Points, in no order, along strands that fork and pass close to each other.
In the rows, zero is written as 128.
Two points are linked if the straight distance between their rows is under 156. Some points are linked to none.
J_561: [166 114 135 105 119 164 167 144 144 160 126  95 151 155  79 126 133 116
 169 129 127 151 139 131 130 133 169 153 147 187 175 119 144 118 166 192
  69 133 161 118  80 128 119 171 162]
J_944: [139 109 117  76  62 154 144 115 117  92  93  91 143 137 144 100  98  79
 145 142 144 121 119 143  89 146 138 110 180 156 153 133 155  95 131 123
 105 176 151 180  65  71 123 119 139]
J_868: [162 112 150  82  94 168 191 114 165 118 126  87 160 125 136  96  86  85
 171 186 152 140 135 137  87 156  80 152 172 156 127 160 165 118 176 144
  72 145 146 221 117  75 140 130 153]
J_123: [135 114 146 139 180 160 118 122 105 140 142 178 128 104 117 160 148 167
  72 102 129 126 165 107 162  70 109 155 101  66 100 138  87 130 110 122
 137  47 106 131 196 174 112 133  60]
J_521: [124 145 156 161 119 112  86 126 133 128  92 168 147 189 135 161 204 113
 139 139 133 133 116 156 109 104 140 139 156  98 142 100 118 126 128 130
 126 170 132  59  74 163 124 120 153]
J_742: [ 95 176 126 120 100  84  90  96 103 118 123 119 136 138 186 127 170  86
 130 125 124  90 108 126 127 108 128  97 112  93 116 101 127 118  86  76
 155 123  88  74 116 137 138 108 125]
J_607: [121 147 101 111  86 109 131 140 114  93  92 124  89 127 164 105  52 108
 103 126 134 129 121 122 120 184 144  65 136 136 123 108 147 115 110  80
 142 183 123 202 115  88 144  75 126]
J_839: [101 136 113 116 112  99 106 115 110 145 130 117 121 170 131 150 173 130
 160  95 111 107 121 134 139 109 168 114 126 157 144  77 152 136 101 122
 133 173 120  59 110 137 102 147 132]
J_108: [114 129 130 174 192 142 100 152 115 158 127 198  93 113 136 180 168 188
  79 108 133 131 142 124 174  82 131 151  99  70  95 114 109 149 108 108
 130  92  92 112 198 193 115 140  87]
J_353: [ 98 152  88 175 123  45  82 152 112 140  98 138  86 169 205 129 171 105
 121 140 122 121  95 159 106 152 136  70 141  90  96  98 172 154  93  75
 164 170 100 104 122 136 139  77 153]
J_600: [183 128 171  98  93 161 170 133 163 114  94 104 175 156 136 106 123  75
 167 200 145 152 143 144  86 150  85 167 184 127 137 136 145 101 172 154
  72 154 137 198  87  91 137 138 165]
J_756: [111 132 128  54  60 121 161  93 123  96 135  86 136 193 170 168  95  93
 158 104 142 113 152 127 124 159 140  50 149 152 128 116 204 127 151 131
  98 170 144 146  91  99 127 107 124]
J_778: [147 130 201 159 145 133 125 132 166 175 110 153 152 124 116 116 152 129
 137 197 147 170 113 146  95 110  86 177 163 115 121 182  96 124 171 138
 119 117 141 154 127 119 142 102 157]
J_767: [163 134 103 157 101 131 111 135 143  79  92 108 126 180 145  89 144  83
 151 126 118 134 149 120 113 130 147 133 123  68 125  93  85  76  59 149
 110 142 121 103  92 147  85 135 180]
J_115: [187 129 136 123 108 139 155 148 164  69 132 121 168 166 123  85 122  96
 147 167 146 151 151 121 112 106  91 152 156  80 119 135 109 113 118 180
  79 148 148 138  92 145  99 139 160]
J_217: [131 113 168 141 152 162 135 131 149 134 131 155 114  79 109 130  96 165
  97 149 148 124 122 124 103 149 104 150 126 152 136 176 114 119 169 116
 134 128 126 187 136 100 170 101 117]
J_359: [137 147 101 182 165 110  92 151 135 120  63 180  57 167 163 149 151 158
 110 114 111 126 124 109 119 190 169 126 117 107 105  68 122 117 102 115
 140 175  85 131  99 152 136 121 143]
J_718: [114 103 121  97 124 159 115  83  97 169 154  81 144  55  91 104 131 105
 142 113  99 112 132 121 120 119 156 166 113 173 157 154  92 108 122 111
 149  72 143 138 127  99 126 181 115]
J_112: [140 178 145 139 131 119 138 125 148 139 102 122  99 165 179 148 159 106
 153 127 117 130 139  95 127 183 153 111  99 120  82  93 127  87 120 132
  93 143  79 133 126 165 123 134 158]
J_414: [119 114  75 144 148 134  99 151 116 110 101 175  82 164 118 154 133 175
  99  80 118 104 138  98 176 144 182 146  98 116 131  53 127 116  55 130
 149 157  88  86 142 164  89 160 109]
J_49: [109 128 153 140 127  99 174 130 152 148 183 115 119 105 145 117  97 135
 153 136 135 128 119 124 132 151 115  99 106 153 101 181 148 171 174 125
 106 124 123 181 190 109 146 103 151]
J_985: [140 130 200 112 119 144 137 106 167 117 122 157 180 139 124 122 141 117
 135 195 168 131 114 148  88 106  70 157 170 116 129 172 129 121 174 137
 120 142 144 136  93 114 154  89 140]
J_625: [131 148 163 153 150 116 108 134 156 145 135 186 157 165 106 167 191 149
 127 144 132 134 118 144 142  69 118 153 134 101 133 124 125 147 142 137
 111 139 141  61 119 195 115 122 125]
J_847: [146 121 116 167 139 139 102 152 117  97 112 171 114 113 111 119 133 149
  80 117 113 137 147 124 125 114 133 145 134  72 130 123  85 104  88 125
 153 128 122 122 116 143 127 122 118]
J_727: [154 132  94 137 105 102 153 182 150  79 122 126  84 171 135  98  75 132
 119 128 130 169 146 115 138 158 122  83 129 112  94 108 146 135  97 155
 108 197 134 158 131 138 101 104 156]
J_291: [162 120 113 163 109 145  99 168 134  94  67 137 103 131 138  72 120 111
 114 155 132 177 112 165  80 162 121 145 178 107 136 122  93  92 115 123
 134 183 135 184  87  93 134 122 158]
J_333: [122  91  53 196 133  97  75 162 118 122  89 120  69 172 104 102 152 148
 124 107  87 156 107 166 116 129 171 122 153 108 146  90 113 143  48 142
 178 171 146  81 116  93  94 131 156]
J_272: [162 100  96  93 156 194 129 130  87 102 140 108 157  77 101  95 102 128
  72 118  94 132 181  96 132 110  92 170 120  85 126 165  64  92  77 152
 151  28 147 169 125 127 122 159  88]
J_510: [146 102 154 188 157 160  73 138 117 196  66 170 129 108  98 125 177 139
 104 152 134 174 135 156  99 122 138 211 158 105 148 142  50  87 154 115
 159  97 148 120 103 129 148 136 128]
J_235: [136 114 173 111 161 185 138  75 148 193 167 126 152  82 106 148 124 154
 140 122 152  84 145 116 134 116 103 175  94 159 138 169  92 117 179 124
 117  38 128 167 159 127 143 139  83]
J_753: [153 117  77 182 119 152  91 155 142 113  57 104  94 215 132 110 161 117
 152 111 113 142 139 132 111 151 181 159 141 109 146  59 102  84  58 164
 118 172 126  81  76 137  79 138 195]
J_19: [ 73 118 144 151 119  77 142 140 134 169 169 128 120 104 148 134 133 141
 151 132 132 117 100 156 116 133 120  94 135 153 124 179 169 186 181  99
 126 159 129 145 167  99 164  94 149]
J_373: [134 138 117 133 116  96 170 132 138 123 177  98 109 111 146  93  82 117
 146 126 130 155 131  95 135 152 125  96  96 144  87 152 125 153 131 137
 112 116 121 177 189 126 116 132 153]
J_36: [143 145 172 134 158 170 156 106 155 191 161 137 123 111 131 152 123 148
 148 115 142 106 157 103 141 137 110 147  89 153 102 161  94 123 176 144
  86  48 113 180 172 150 143 130 108]
J_749: [185 137 163 135 134 160 157 148 169 126 130 151 165 175 108 124 153 122
 150 153 144 152 150 116 120 102 115 165 140  98 133 126 102 112 144 191
  66 121 153 111  90 181 108 135 152]
J_738: [163 151 172 135 154 149 137 126 162 145 146 171 159 155 113 148 165 135
 134 143 145 131 142 114 136  84 110 163 118  94 112 137  95 123 145 164
  85  95 132 103 127 191 115 122 120]
J_27: [114 141 134 159 140  95  98 150 143 159  73 148 102 231 164 191 202 149
 161 131 104 156 131 154  97 177 169 118 158 152 125  75 173 145 145 145
 132 199 108  82  84 150 141 141 165]
J_436: [ 81 126 130 124 125 109  82 116  97 114 136 169 129  97 121 159 152 152
  88 108 118  89 103 144 142 102 140 127 124 118 162  99 140 137 105  64
 180 143 111  83 134 113 155 127  85]
J_547: [ 98 124 141 104 153 137 107 104 110 129 168 160 150  88 105 161 147 165
 108  91 130  92 125 134 174  80 123 144 100 116 146  99 131 154 124  94
 141 100 110  77 170 147 128 160  72]
J_8: [116 128 100 119  76  79 115 138 113  80 123 135 136 147 143 100 111  98
 108 144 140 135 119 142 120 102 111  80 172  68 116 135 151 120  89 103
 165 161 147 112 105 112 116  72 120]
J_772: [101 121 112 127 142 128 127 121 106 109 157 139 105  69 133 141  60 159
  81  92 123 109 142  92 167 157 140  99  79 147 123 128 130 155 125  77
 158  96  99 169 196 121 160 120  91]
J_428: [111  92 142 117 149 120 142 133 132 115 157 172 142  97  62 143 126 167
 101 135 141 125  93 154 121  81 101 127 145 132 165 156 150 170 163 140
 151 150 165  94 126 122 135 122  89]
J_148: [172 119 148 172 139 162  95 153 145 116  64 143 131 106 134  72 135 111
 111 186 130 176 132 157  84 146  80 177 155  69 125 152  55  70 118 122
 129 131 125 191  95 101 135 117 161]
J_70: [148  99 121 122 168 171 126 123  94 118 152 134 139  92 113 130 123 151
  66  98  92 143 182  92 157  91 101 151 105  66  95 160  63 108  87 133
 161  28 119 146 184 147 108 147  74]
J_544: [108 116 131 171 149 120  93 118 103 164 108 105 100  82 148 107 164 108
 106 130  91 148 122 117 109 130 141 142 112 102 107 153  74 102 102  85
 173 100 100 157 146 111 146 121 137]
J_176: [120  75 120 115 171 136 128 132 108 104 152 152 154  73  55 123 129 155
  76 120  91 147 125 137 147  71 103 140 137 100 159 162 116 153 106 146
 178 107 159  92 142 114 125 143  84]
J_848: [142 143 157 151 137 123 125 111 134 142 128 115 122  93 151  95 126 105
 122 157 122 147 139 104 121 128  97 138 115  95  85 163  72  99 112 117
 130  81 107 184 147 126 132 115 141]
J_212: [112 145 124 101 115 106 142 124 122  97 159 148 123 148 135 173  94 154
 112  85 145  89 125 116 168 127 136  84 107 153 136  91 183 154 135 115
 131 146 113  96 142 150 134 124  94]
J_385: [123 139  93 103  99  79 154 117 117  93 184  73 145  90 140  80  55  99
 131 127 144 150 132  98 145 130 109  88 107 127  74 160 122 163 110 113
 154  87 152 151 183 112 104 122 127]
J_968: [ 96 125  81 111  87  90  94 121  91 129  98 106 107 200 159 141 162 116
 152  92 117 103 116 136 132 119 179  81 148 144 140  69 167 138  70 117
 154 186 125  64  82 113  88 115 133]
J_953: [161 104 106 142 114 155 102 147 109 110  98 114 159 136  81  91 145 108
 134 141 119 143 130 154 110  98 154 184 177 116 186 122  85  87 100 165
 124 129 171  89  57 113 108 158 148]
J_619: [119 172 177 112 126 119 164 115 162 157 156 110 153 190 148 183 173 131
 180 125 121 135 140 120 138 136 127 110 109 152 109 118 171 148 170 154
  81 146 114  94 143 166 143 136 148]
J_682: [131  74  94  78 172 168 176  98 111  85 165 110 144  45  58 113  60 149
  89  96 119 116 127 112 157 121  94 121  97 157 166 151 123 150 133 149
 168  62 158 139 148 107 121 165  66]
J_624: [127  89 136 103 165 153 133 122 123  87 153 158 160  72  75 124 104 160
  62 142 122 129 138 118 135  75  65 155 128  88 140 185 112 141 117 129
 185  72 154 129 140 121 147 113  75]
J_846: [101 148 103 141 120 100 101 121 100 112  94 128  74  93 164 120  92 116
  96 120 116 115 115 109 126 174 156  89 108 127 118 110 117 117  97  62
 177 140  95 177 135 105 167  89 115]
J_82: [ 80 143  84 174 158  63 111 170 108 155 137 140  70 142 173 144 141 164
 125 106 115 114 118 123 161 157 161 100 104 141 101 103 161 184 101  91
 152 165  88 104 177 156 135 124 143]
J_603: [143  89  75  99 151 140 162 129 115  97 155  92 149  98  51  81 104 119
 135 110 101 146 125 120 156  89 126 127 115 135 146 133 116 140  92 200
 132  99 169  87 127 128  65 177 110]
J_917: [120 141 146  89 100 115 159 125 147  94 146 131 130 179 143 192  95 147
 128  98 137 100 144 127 139 164 129  63 125 161 136 107 211 152 159 132
 107 172 127 124 115 133 154 107 113]
J_306: [159 140 125 138 116 179 110 140 116 148  58 121  96 132 127 133 136 119
 143 122 117 134 131 122 104 168 194 166 143 172 166  90 107  70 143 134
  93 140 118 159  62 112 146 147 157]
J_116: [121 129 116 118 130 146 116 118 101  99 130 125 106  63 133 118  64 136
  71 107 109 121 149  92 142 151 135 119  98 127 125 138  95 109  96  79
 175 100 108 182 157 111 157 115  91]
J_587: [173 120  89  86 118 138 187 140 138  65 157 115 129 121  98  92  56 127
 119 126 145 133 134 108 134 130 108 109 127 135 130 131 138 135 122 173
 114 136 157 164 117 124 114 133 113]
J_250: [132 120  94 113 125 177 118 130 102 106 112 136 107 143 106 139 126 144
 125  76 109  93 143  89 163 129 196 152  97 143 153  64 104  89  67 153
 116 124 105  84 123 149  82 180 107]
J_669: [121 151 196 170 176 152 106 120 149 207  92 190 112 126 135 193 170 165
 132 138 132 117 119 139 133 137 138 163 118 127 122 132 108 118 198 109
 108 106  94 138 142 147 172 109 112]
J_596: [125  84 132 136 153 154 139 125 112 200 154  96 120  59  77 110 125 135
 150 116 109 137 133 131 121 120 155 165 115 184 156 161  99 130 159 139
 125  88 144 152 146 105 124 167 135]
J_721: [153 143 143 127 103 131 152 159 156 118  84 109 112 213 152 148 148 110
 165 140 109 181 153 127  97 180 153 110 151 136 121  98 166 117 142 172
  84 206 116 155  95 123 130 137 173]
J_841: [ 86 163 141 116 103  77 140 147 138 140 126 111 125 228 201 190 174 115
 156 126 118 138 145 143 126 166 134  55 140 142  98 105 226 154 132 135
 112 190 111  98 122 146 127 107 153]
J_774: [135 118 116 103 130 163 146 147 124 107 112 138 104 172  92 172 116 156
 132  88 116 106 137 124 133 155 180 117 135 190 177  80 161 125 136 172
  95 179 131 105  81 126 118 155 125]
J_850: [112 179 171 123 147 123 162 112 179 150 191 128 150 164 158 186 149 155
 144 121 144 105 121 126 165 114  94 111  90 146 102 146 177 176 182 141
  82 108 115  95 184 180 153 115 121]
J_616: [154 115 132 158 132 123 144 157 146 189 126 109 122 158  90 115 160 129
 173 132 115 181 130 133 121 125 172 158 143 160 144 114 125 129 156 180
  87 149 153 109 121 133 104 170 175]
J_131: [136 108 123 104 137 168 161 126 130 159 137 113 124 133  68 150 122 143
 167  84 114 109 129 123 144 142 178 135 103 205 180  95 147 126 161 172
  85 130 138  98 114 135 108 183 119]
J_71: [ 56 133 125 180 175  83  93 148 105 192 139 153  88 104 169 160 175 171
 129 106 108 102 107 159 140 132 154 137 110 149 126 122 150 196 145  59
 149 150  81 113 167 131 164 133 131]
J_894: [127 125  80 144 100 102  96 127 112 112  68  97  76 177 169 106 148  98
 144 114 108 127 107 129  96 151 185  95 138 128 134  74 128 111  70 110
 152 177 111 125  86  97 111 106 163]
J_864: [113 168 135 163 127  65  98 153 139 129  92 148 107 220 193 169 199 123
 140 145 122 141 114 154 111 160 125  74 145 102  92 101 186 149 124 120
 126 193 104  92 103 164 130 102 167]
J_154: [ 85 124 172 142 170 125 127 113 155 156 183 146 136  81 134 160 125 182
 101 132 146 101 112 140 158  88  73 135  95 140 132 192 137 179 181 101
 131  83 122 133 201 134 170  95 105]
J_348: [118 113  91 114 141 110 157 117 124 118 179 100 132 106  86 108 113 135
 142  96 118 138 126 109 157 102 136 113  89 148 119 129 125 152 107 166
 135 104 150  81 172 143  71 175 112]
J_949: [166  89  88  97 153 149 198 146 140  87 155 110 147 106  63  91  88 124
 135 130 144 144 115 121 140 104 103 123 134 139 159 147 136 149 133 205
 104 121 174 129 101 124  94 158 113]
J_289: [129 139 110 115  97 140 120  90 104 127 127  98 120  97 134 106 122  93
 144 109 108 106 125 102 122 131 169 129 111 153 137 118 102  96  87 115
 136 104 117 136 127 113 118 156 122]
J_508: [151  89 137 144 162 210 103 149  98 164  92 157 139  73  79 122 126 156
  78 143 134 147 150 138 107 125 132 208 149 133 176 158  70  72 144 124
 144  80 151 148  96 112 149 153 102]
J_655: [167 143 108  90 139 126 178 123 156  65 177 137 146 121 108 114  69 140
 110 113 166 127 142  80 155 107  80 119  98 109 102 133 122 148 120 167
 121  74 142 125 141 171 109 118  95]
J_536: [100 158 126 159 160  99 112 141 112 132 148 148  94  87 166 156  93 159
  75 105 140 114 136  98 174 143 124 105  76 113  90 124 130 157 125  76
 147  91  73 141 209 160 158 107 101]
J_343: [135 159 108  93 122 101 140 119 127  61 178 141 170 120 115 137  83 136
  94 107 162 109 136  92 175  87  87 107  97  96 106 124 140 151 104 127
 148  85 138  70 160 176 120 116  86]
J_713: [190 137 125 120 140 195 146 130 121 134 133 114 136 102 116 108 112 113
 134 133 133 121 165  94 127 131 133 174 118 127 128 138  75  72 116 170
  82  61 132 174 101 151 111 166 121]
J_155: [165 109 148 141 145 164 113 137 127 124 108 115 141  88 132  64 122 103
 111 185 120 157 149 126  95 125  77 178 139  77 105 177  60  73  95 124
 136  90 129 206 109 108 129 130 150]
J_77: [171 147 135 140 131 180 123 133 116 180  82 115 108 120 129 129 147 106
 154 130 126 130 150 110 112 157 182 177 127 147 139 114  81  59 139 139
  88  94 118 165  92 142 128 154 157]
J_153: [ 76 118 147 133 102 106 125 115 129 174 142 115 113 112 154 149 131 128
 158 119 117  91 103 157 110 170 157  94 129 181 146 147 168 151 179  79
 136 172 123 155 139  85 172 104 143]
J_418: [142 139 182 177 156 148  83 123 135 212  63 179 123 123 135 160 189 127
 131 155 138 149 126 150 105 130 136 186 130 100 122 132  66  82 170 111
 132  99 117 130 103 150 152 113 130]
J_122: [ 98 134 109 117  87  74 142 156 115 125 131 125  97 156 179 134  67 118
 130 130 137 131 120 146 122 175 131  39 155 131 101 130 199 165 154  91
 128 183 133 174 138  96 137  65 136]
J_577: [120 109 151 108 173 145 141  97 139 114 174 149 152  79 101 142  98 178
  82 133 145 108 131 105 153  79  49 144 101 116 126 186 114 157 146 124
 165  48 132 139 167 131 154 102  76]
J_160: [142 101  65 198 140 142  81 148 127 152  71 105  73 165 110  99 170 127
 140 105  99 151 123 142 120 137 199 164 133 113 149  71  88 100  58 155
 145 146 125  96  96 122 100 153 178]
J_592: [105  77  79  77 111 106 168 107 107 106 164  85 147  79  81  83  69 100
 137 124 126 125 108 144 134 104 116  88 148 145 133 167 156 154 124 149
 156 123 187 124 141  77  98 128 100]
J_410: [ 91  76 100  98  96 113 133 118 100 141 146  91 137  86  89  86 112 100
 142 131 114 131 100 160 109  98 141 112 169 149 157 166 137 129 122 132
 164 149 172 119 117  61 114 129 121]
J_912: [135 156 198 168 147 125  95 119 156 164  68 163 133 124 153 136 185 108
 131 189 137 146 100 153  96 137 100 153 140  88 112 143  85  84 159 112
 126 117 105 136 104 130 151  85 154]
J_878: [133 170 160 176 147  98 111 154 147 119 112 186  99 140 162 160 149 152
  99 149 133 135 116 126 139 133 107 111 119  90  87 136 134 132 139 112
 121 145 101 130 141 169 153  87 137]
J_406: [109 156  93  90 111  87 138 144 115  88 172 138 154 144 126 158  90 147
 108  96 160  94 122 118 186 104 109  77 105 129 117  89 200 181 112 120
 139 135 130  39 163 177 107 123  86]
J_79: [142 156 144 111 119 106 123 103 136  82 147 121 166 100 149  93 107  99
 105 167 143 122 134 102 139 105  69 124 117  72  89 166  92 107  98 116
 152  74 120 151 139 131 137  95 115]
J_854: [ 53 143  84 138 136  66 128 159  98 163 183 107 108 132 164 129 134 158
 145  88 117 104 117 140 173 131 146  90  84 174 103 110 184 208 115  92
 139 152 103  60 201 154  99 148 131]
J_649: [145 173 174  88  88  96 158  96 155  93 128 109 165 161 183 123 129  72
 159 168 150 131 132 117 123 130  80  87 140 101  78 139 148 112 142 136
  87 133 111 151 127 132 130  98 153]
J_875: [151 158 193 113 110 136 171 107 173 163 134  99 164 186 139 157 165  98
 193 158 121 162 152 119 119 133 134 132 140 140 110 131 151 122 172 170
  68 136 118 129 127 144 137 141 167]
J_490: [130 125 115  99  69 138 119  93 102 114  98  75 130 108 145  79 119  58
 152 144 125 114 114 124  89 132 159 136 155 144 149 135 104  81  89 109
 127 135 133 172  86  82 123 136 152]
J_996: [122 114 165 115 123 136 127 123 148  98 131 178 164 124  94 135 136 141
 109 170 169 123  97 155  94  81  78 144 171 113 151 177 139 136 156 133
 150 150 163 103  96 114 152  91 110]
J_585: [136 119 145 128  87 135 103 123 121 107  91 137 159 151 123 121 164  99
 141 150 138 128 113 155  82 110 133 154 178 109 166 121 105  96 133 133
 136 166 147  98  55 115 131 119 149]
J_412: [105  78 145 109 106 126 148 120 132 160 148 101 147  90 100  88 112 104
 153 170 155 132 107 159  83 119 115 136 172 163 146 190 144 136 172 123
 142 153 169 158 132  64 132 121 147]
J_403: [ 67 160 119 106 102  88  90  96  91 124 150 118 148 102 163 138 147 109
 114 110 129  81 105 139 143  88 125 107 121 116 133 116 144 139 105  45
 173 118 111  71 147 122 151 109  94]
J_939: [119 137 108 122 122 165  93 106  99 127  96 135  91 109 131 141 131 123
 118  81 107  98 131  95 138 143 190 147 100 136 152  78  93  86  86 102
 148 109  91 136 118 129 130 153 100]
J_635: [101  93  64 167 121  61  94 178 104 120 125 143  72 163 119 110 121 155
 113 113 104 146 100 164 132 125 151  77 164 116 124 110 160 172  74 131
 177 189 152  88 131 106  87 107 137]
J_136: [ 85 180 150 146 151  94 126 148 136 141 177 157 131 137 160 175 155 164
 100 128 148  91 105 153 178  87  87 114 105 127 116 125 195 203 154 101
 110 127 107  71 183 185 150 115 118]
J_280: [124 151 128 134 104  70 159 172 142 115 141 125  98 169 169 125  95 132
 139 139 136 162 133 123 133 164 120  62 143 121  78 129 192 165 148 128
 109 187 120 159 159 127 128  83 149]
J_783: [101 100  79  91 120  94 152 103 102 102 193  77 156  58 113 103  53 125
 115 106 129 129 123 118 152 125 102  80  96 151 118 170 138 186 131 114
 181  79 171 131 190 100 120 125  96]
J_362: [132 142 107 174 152 110  75 137 131 141  46 167  86 221 165 181 199 150
 138 116 113 124 128 136 103 182 179 145 135 123 132  52 134 121 115 130
 138 181  91  83  65 157 133 141 149]
J_709: [122 136 187 142 103 120 116 131 142 158  79 150 123 161 142 148 162 116
 154 167 141 158 101 173  70 172 129 130 181 148 136 132 145 124 192 124
 126 183 127 143  92  94 170 108 159]
J_163: [174 144 140 119 106 140 127 120 144  72 116 124 166 148 145  88 130  72
 145 162 129 114 154 115 121 114 104 158 133  55 116 126  73  76  85 151
 100 114 125 130  80 151  99 130 159]
J_489: [143 113  90 174  95 107 104 154 116 113  64 103  76 170 157  79 142  98
 142 140 122 172 101 159  74 161 154 110 172 110 127  95 123 111  99 122
 138 194 129 168  93  73 116 113 177]
J_271: [124 149 203 151 151 156 137 120 174 185 121 159 125 135 127 184 148 166
 153 143 122 122 126 145 125 163 134 148 123 161 139 139 140 133 223 130
 101 129 115 151 140 132 192 104 133]
J_366: [ 80 130  75 114 124  88 145 131 109 136 187  93 120 125 131 116 105 149
 150  79 126 124 116 111 175 130 144  83  74 180 103 106 164 171 110 131
 138 133 129  62 201 151  68 165 120]
J_60: [102 133 128 102  96  80 134 104 118 106 161 101 164  91 146  94  83  95
 116 164 159 130 122 121 132 106  73  94 136  98  90 185 139 141 118  89
 164 103 143 151 170 101 145  79 123]
J_750: [154  94 105 111 153 212 124 142  95 123 111 131 148  72  66 123 112 140
  95 124 126 116 139 131 126 117 143 194 149 154 199 142  92  76 124 147
 127  82 154 138  80 110 136 163  94]
J_424: [117 121 153  96 120 133 155  77 156 154 186 110 170 110 101 151 131 142
 158 111 145  84 117 141 133 119 114 121 118 172 154 142 158 151 193 130
 113 119 155 114 138 123 147 134 107]
J_982: [147  84 117 101 163 205 157 117 109 114 141 139 144  62  64 132  87 154
  91  97 128 100 133 115 143 122 131 154 111 158 182 136 115 117 131 150
 128  68 140 146 125 116 127 175  69]
J_127: [ 85 100 125  98 156 121 134 104 106 123 192 128 161  61  94 146 109 162
 107  83 122 101 118 142 180  85 107 114  83 141 144 129 148 184 141  95
 162  90 126  91 197 129 129 157  69]
J_218: [131 107 122  41  54 149 166  83 128  88 129  88 152 142 154 129  71  79
 148 132 158 100 133 136 104 153 118  81 173 162 140 136 182 109 160 125
 106 164 160 183  83  82 128 105 120]
J_988: [181 158 188 109 107 152 154 107 168 146  91  99 165 158 151 118 154  67
 188 186 125 152 150 122 105 157 112 156 146 124 110 127 123  91 164 155
  64 119 113 174 103 117 137 144 182]
J_121: [167 114 116  78 104 173 187 127 151  94 133  83 138  95 133  62  45  97
 144 167 155 130 129 122 100 159  76 140 148 161 126 169 147 125 145 137
  88 136 154 242 125  81 133 133 141]
J_795: [147  91  75 114 126 150 127 144 104 102 119  93 154 115  59  82 134 110
 137 125  93 138 116 149 136  84 148 149 154 121 175 133 103 109  79 188
 124 123 176  73  91 103  84 168 123]
J_482: [102 129  99 160 165 120  88 145 106 130 125 177  96 138 141 158 149 176
  87  84 117 111 138 100 176 124 160 143  91  90 105  71 135 134  70 100
 157 126  84  88 174 178 106 150 101]
J_532: [138 102 142 168 154 133 123 154 122 213 125 127 114 105  75 117 157 139
 147 122 107 167 135 137 132 110 172 176 138 154 156 131  92 130 157 146
 119 115 148 119 127 130 119 166 148]
J_225: [107 161 157 110 117 119 118  99 134 176 128 119 143 171 145 175 189 121
 178 105 112 105 129 124 133 129 163 130 114 165 135  87 149 119 151 118
 106 153 106  73 107 151 136 154 147]
J_326: [ 82 103 109  98 145 107 142  85 116 120 211  88 180  46 121 124  87 146
 103 102 134 105 123 132 160 106  75 109  79 154 117 178 133 193 159  94
 175  53 149 109 211 107 139 133  88]
J_590: [137 100 129 145 111 147 118 170 127 110  92 138  98 117 120  84 104 132
 116 165 153 177 104 175  63 166 106 140 192 148 147 157 123 115 162 123
 131 194 151 189 104  66 143 119 150]
J_659: [175 127  76 107 108 114 154 177 136  51 133 121 115 136 104  75  42 129
 101 118 139 159 145 108 144 131 103  91 126 104 111 115 136 129 100 152
 118 163 156 163 121 134  99 105 129]
J_762: [183 145 135  88 116 191 172  97 143 120 156  85 164 110 125  95  90 101
 164 158 143 119 149  93 113 149 103 168 117 156 115 144 105  98 136 175
  75  59 142 199 109 130 122 169 138]
J_285: [ 85 159 159 137 149  93 121 116 132 143 184 138 151  98 142 148 146 154
 100 139 143  99 103 149 160  57  71 126 110 121 115 171 151 195 153  93
 130  93 121  81 191 154 152 100 107]
J_788: [121 193 149 101  90  84 133  88 127 104 141 108 151 149 194 142 130  85
 142 139 158 105 123 114 140 137 106  73 102 114  86 118 153 118 121 105
 115 122 100 103 137 146 135 101 135]
J_177: [153 174 173  96 119 156 155  70 161 122 166 112 158 122 146 133 113 112
 158 135 147 100 141  95 129 145 104 130  95 142  98 143 106 100 153 149
  84  65 119 159 134 142 135 130 123]
J_233: [137 118 111 140 120 151 106 155 121 145  66 130  84 186 112 163 143 153
 149 104 106 136 129 136 123 173 211 150 150 193 171  70 135 118 131 168
 108 181 125 107  69 113 130 162 154]
J_421: [ 75 120 134 189 166  93  79 137 104 183 133 142 103  86 144 134 184 151
 111 124  99 137 112 150 118 103 139 140 119 111 121 147 111 157 132  72
 172 128 101 124 164 126 152 127 132]
J_270: [124 149 116 184 152 112  69 130 135 145  79 176 117 192 149 159 222 133
 133 118 114 125 129 136 117 118 155 150 123  81 123  68 110 113  92 112
 146 150 104  51 100 190 109 129 156]

A fork is a point with three links, a tip a point with one. Leave the first point through the second and follow the links. Name the first fork or tip that comes.
J_749; J_115 => J_635
J_774; J_233 => J_235
J_212; J_917 => J_289
J_753; J_767 => J_521

A fork is a point with three links. Follow the links from the first point to the second and name the forks in between, in order.
J_359; J_148 => J_362 J_521 J_603 J_848
J_19; J_521 => J_385 J_848 J_603
J_412; J_953 => J_783 J_385 J_848 J_603
J_163; J_353 => J_521 J_362 J_864
J_944; J_521 => J_587 J_603
J_270; J_846 => J_521 J_603 J_587
J_250; J_953 => J_289 J_587 J_603
J_988; J_510 => J_619 J_418

Follow the links from the first point to the second, and from the first to the third. Name the last point that the two ways share.
J_414; J_348; J_77 => J_289
J_60; J_348; J_154 => J_848
J_82; J_406; J_864 => J_603
J_280; J_71; J_123 => J_587
J_592; J_521; J_280 => J_603
J_783; J_655; J_154 => J_848
J_669; J_894; J_988 => J_619
J_271; J_988; J_894 => J_619
